Each scene shows the same named points in several views. A view is turned or mirrored, shifted and resized as a whole, has a little noise and may leave points out.
In the rows, zero is written as 128.

Scene 1
View 1
roro: [116 114 117 136 129  98 121 129 105 166 156 134 134 126 139 141 136 141
 134 151 134 119 127 138 118 161]
lag: [ 84 116 116 164 142 106 108 139 133 111 125 139 139 142 135 107 136 123
 127 122 117 127 113 103 143 104]
vabab: [ 89 107  86 138  94 101 139 122  85 114 130 129 118 101 124 131 138 131
 149 159 114 128 126 116 147 139]
buna: [ 91 117 112 162 136 106 124 131 119 113 138 148 131 135 140 106 142 129
 138 133 106 121 119 119 145 116]
padod: [100 124  91 145 103 105 149 119 107 115 147 130 120 108 136 123 130 137
 138 166 123 124 133 134 129 142]
naran: [ 87 128 124 167 179 102 113 143 143 115 104 135 146 159 114  77 116 118
 132 115 117 141 100  76 134  94]
Zapum: [100 102 129 157 138 112 101 135 116 147 160 161 138 149 158 128 160 131
 138 121 107 109 124 134 149 128]
dis: [121 103  76 126  87 180 143 121 101 166 158 102 135 128 150 163 121 140
 144 152 126 158 155 121 148 135]
rezi: [ 88 119  83 155 111 123 156 118 100  91 124 132 121 116 124  95 127 125
 156 153  96 140 127 108 156 109]
sof: [ 99 133 119 169 177 130 129 136 149 122 122 132 148 164 130  76 113 125
 135 120 112 145 114  94 135  92]
kop: [ 96 118 104 157 142 112 150 118  87 116 130 154 121 129 123  80 140 128
 170 145  80 128 120 119 159 122]
Deze: [ 95 106  70 129  79 138 135 127 106 126 124  91 130 106 126 156 114 130
 130 157 143 155 136  94 141 127]
geko: [106  96 122 158 153 158 107 133 113 161 150 151 146 170 153 117 148 127
 153 107  91 137 131 113 169 106]
feb: [ 98 112 103 147 141 120 137 126  95 133 119 132 131 134 117 101 126 127
 160 139 100 142 118  98 152 121]
Dem: [104 126  81 141  95 118 160 117 107 114 147 119 121 104 135 123 122 138
 140 173 124 133 138 132 128 140]
pibem: [ 91 103 106 164 116 146 116 130 120 118 161 153 134 146 166 124 156 128
 142 121  94 125 138 130 170 102]
Budo: [ 91 103 110 159 122 129 112 133 116 126 150 148 135 141 153 126 149 126
 139 123 106 124 129 120 158 114]
sape: [ 78 109  98 158 117 126 112 139 133 102 123 125 137 137 137 123 131 119
 125 123 120 137 121  90 152  95]
kizib: [113 105 101 141 128 176 115 135 134 168 145 106 151 157 149 145 117 130
 128 122 132 158 138  99 144 111]
bem: [ 97 110  92 132  96 116 116 135 118 140 134 104 134 115 131 160 122 134
 118 149 153 137 129 106 125 137]
Sed: [ 87 116  81 144 108 124 139 130 114 107 113 109 130 118 120 120 115 124
 138 148 125 152 124  89 144 112]
gusol: [114 124 107 133 131 109 126 132 126 159 139 110 140 130 127 137 113 139
 122 152 152 137 124 114 107 148]
natip: [100 115 107 150 120 123 113 136 137 135 149 126 140 136 150 139 131 132
 119 133 138 130 130 119 130 124]
dela: [ 73 112  91 151  95  88 123 132 113  90 124 131 123 105 130 130 139 126
 126 146 126 122 120 109 141 122]
View 2
dela: [163 139 127 152 112 128 139 143 137 132 120 156 147 151 119 130 128 129
 114 120 120 158 116 112 118 161]
pibem: [111 103 150 140 122 116 138 152 115 119 125 134 126 150 134 156 124 159
  77 105 108 159 111 105 127 120]
geko: [ 82  94 130 133 149  98 101 142 108 124 115 143 131 142 143 161 109 164
  80 104 125 168 102 115 129  96]
kop: [118 130 145 157 115 144 116 153 134 111  95 179 165 126 133 150 119 155
 127 117 123 178  96  92 118 110]
Deze: [163 141 161 126 143 121 110 131 123 129 103 146 128 158 105 118 124 110
 123 127 144 124 121 159 130 169]
natip: [134 121 123 148 147 105 125 120 125 122 133 126 125 163 142 129 121 130
 110 116 113 136 114 133 134 128]
Sed: [148 145 142 131 132 130 111 141 125 132 100 150 133 127 127 135 118 114
 131 128 128 147 120 130 121 157]
vabab: [160 137 150 154 119 136 127 142 139 119 106 171 159 163 106 122 130 137
 120 120 136 152 106 124 123 149]
rezi: [139 144 163 141 110 151 125 154 131 118  96 164 146 123 125 146 124 134
 128 124 119 160 112 106 120 143]
feb: [122 132 132 144 134 126  98 142 128 124  94 170 154 129 134 142 112 139
 127 121 132 168 104 115 120 122]
bem: [159 133 130 145 151 107 116 116 128 128 122 137 134 174 120 111 123 114
 121 124 134 127 115 154 132 151]
buna: [125 124 120 158 123 121 130 140 134 121 124 149 145 143 145 144 121 144
 113 113 108 164 108 100 122 120]
sape: [135 129 119 131 127 112 125 145 118 144 120 134 122 127 140 149 116 124
 106 118 112 157 126 115 117 155]
kizib: [104 109 143 117 173  94  91 124 103 128 113 120 110 146 140 143 108 128
 102 116 130 131 117 155 139 120]
dis: [124 115 195 120 162 118 100 128 111 108 100 137 120 173 104 123 124 135
  99 121 147 114 107 170 148 128]
Dem: [154 141 173 156 128 146 129 130 139 100 109 151 145 163 118 118 134 127
 136 127 121 129 105 132 135 134]
sof: [ 98 133 104 139 146 119 100 131 120 127 113 134 130  97 178 160 101 125
 141 120  96 163 117 102 121 107]
gusol: [140 134 119 156 165 108 103 103 135 115 121 139 142 168 141 110 118 117
 142 125 126 127 105 150 137 118]
lag: [127 127  98 150 129 111 125 136 127 135 126 139 137 131 153 147 113 131
 116 117 106 166 117 102 117 133]
roro: [137 119 124 173 153 109 113 108 140 106 128 151 158 193 131 110 123 142
 123 117 128 139  93 137 137 103]
View 3
sape: [121 106 108 126 135 132 125 121 109 116 167 114 142 132 124 137  96 133
 168 136 162 106 135 117 139 109]
buna: [135 122 138 126 164 133 134 115  96 110 165 135 141 127  90 116 114 130
 124 128 153 105 116 103 114 124]
natip: [126 119  96 115 176 153 143 131  85 113 141 129 113 134 124 115 144 119
 143 140 151 126 132 129 136 129]
roro: [123 143 107 116 191 172 149 114  81 121 114 147 110 127  78  75 167 124
 109 121 134 153 125 126 120 152]
rezi: [137 126 138 168 124 138 111  93  92 115 150 134 146 132 101 123  77 178
 134 112 137  96  85 122 133 146]
lag: [115 108 125 122 159 130 131 132 109 111 180 131 142 114  81 114 100 116
 139 143 169 111 141  99 123 104]
bem: [107 132  64 113 140 167 127 115  97 124 114 125 108 136 120  99 144 143
 162 134 139 153 133 140 149 143]
naran: [ 99  92 123 151 162 131 121 160 119 108 203 144 145  95  57 105  63 115
 143 159 183 104 151  96 134  87]
Zapum: [144 121 152 106 199 139 162 111  85 125 152 130 142 134  96 117 159  94
 117 111 151 121 141 107  99 120]
Budo: [145 116 142 123 172 135 150 110  89 126 152 124 148 139 117 133 133 115
 137 111 149 111 131 115 115 120]
pibem: [163 110 157 134 179 130 156 110  78 126 156 119 151 147 140 153 130 116
 135 105 150  93 122 119 116 121]
feb: [119 118 140 172 152 150 128 114 100 137 151 140 152 119  69 103  90 148
 135 104 145 122 126 121 130 127]
Dem: [135 144 102 144 141 163 118  99  74 108 116 142 110 140 113 100 125 176
 123 124 125 119  75 136 141 169]
dela: [123 139 109 105 113 133 111  85 107 110 145 118 135 137 103 119 113 156
 149 125 144 118 104 104 120 140]
dis: [140 120  92 176 171 186 155 112  61 156  88 125 121 155 162 121 149 152
 160  89 117 142 124 184 166 160]
kizib: [124  90  94 171 194 172 159 155  79 149 133 126 129 134 146 128 129 113
 167 119 151 133 162 165 164 116]
kop: [140 128 172 172 154 138 129  94  90 124 159 147 160 123  62 108  87 157
 108  96 139 101  96 107 110 136]
sof: [116  87 129 174 186 140 132 170  97 108 195 150 138 104  81 112  69 119
 131 155 178  92 138 114 144  97]
Sed: [113 119  95 155 118 151 109 111 104 122 140 126 134 129 111 115  86 167
 165 127 146 121 114 132 153 134]
padod: [136 149 114 130 153 157 124  93  77 103 121 145 114 138  98  93 134 167
 110 121 128 123  78 123 123 169]
vabab: [126 147 116 128 119 149 115  74  96 123 120 127 136 139  94 104 120 168
 139 104 126 133  97 122 123 159]
geko: [143  93 166 164 208 148 172 133  83 154 158 128 163 133 111 136 126  94
 136  94 155 113 162 132 122 103]
View 4
rezi: [150 110 163  40 122 126  84 117 131 144  65 130 149 146 124 117 146 117
  54 134  40 113 121  96 155 138]
sof: [ 41 180 127  27 154  81 106 132 166 206  44 116 122 182  96 157 139  97
 124 110 131 169  89  21 120  80]
naran: [ 80 192 147  14 151  95  83 127 174 208  59 122 118 183 111 197 144  96
 168 114 143 162  87  22  99  53]
buna: [141 158 157  80 118 101 107 106 131 167  91 140 105 168 142 139 170 138
  85 117 124 170  79  59 152  95]
natip: [114 200 140 125 162  93 125 122 134 173 131 137 114 142 131 132 113 132
  82 130 154 177  96 117 182 123]
dis: [ 67 140 138 154 182 103 156 138  84 107 103 171 189 125 123  91  77 131
  36 156 102 123  83 197 224 203]
sape: [157 219 139  70 149 126  81 153 136 175  87 144 161 159 111 144 118 127
 102 113 108 151  93  91 148  86]
dela: [216 169 175  78 125 134  74 112 134 151 124 139 122 141 149 145 145 132
  87 138  89 135 115 116 161 104]
Zapum: [124 174 158 143 119  85 142 106  99 154 110 168  98 174 152 134 179 166
  78 107 178 203  30  71 175  96]
Budo: [142 182 151 120 123 105 118 130 107 152  88 163 133 172 133 122 159 155
  68 109 132 179  52  86 169 103]
pibem: [142 186 133 120 110 104 127 141  99 152  74 167 152 177 122  89 164 165
  34  92 119 192  45  73 176 106]
Deze: [145 166 157 101 182 135  98 136 125 128 126 146 177 110 128 135  71 107
  90 166  80  94 130 195 189 168]
kizib: [ 31 207 118 126 194  91 145 164 111 154  84 165 187 152 100 125  77 120
  96 127 151 157  63 137 185 140]
gusol: [ 69 152 160 115 188  79 136  89 147 161 150 123  91 118 149 165  95 103
 120 165 165 143 120 142 183 148]
geko: [ 54 175 139 120 133  85 145 146  84 144  45 188 163 195 118 128 162 154
  87  98 157 186   0  65 160 101]
padod: [153 112 172 100 134 104 114  81 131 143 132 126  92 121 157 120 142 128
  51 152  93 133 131 125 188 155]
roro: [ 96 124 181 150 154  73 152  67 118 141 153 144  67 133 174 153 143 133
  96 155 174 159  84 125 194 145]
lag: [138 196 150  69 136 107  95 125 146 183  92 137 115 167 125 162 147 127
 118 113 137 170  85  60 138  74]

In a view up to two points have been moved. Name them for each view, in the order of its rows, or write none.
view 1 -> dela
view 2 -> none
view 3 -> lag, padod
view 4 -> rezi
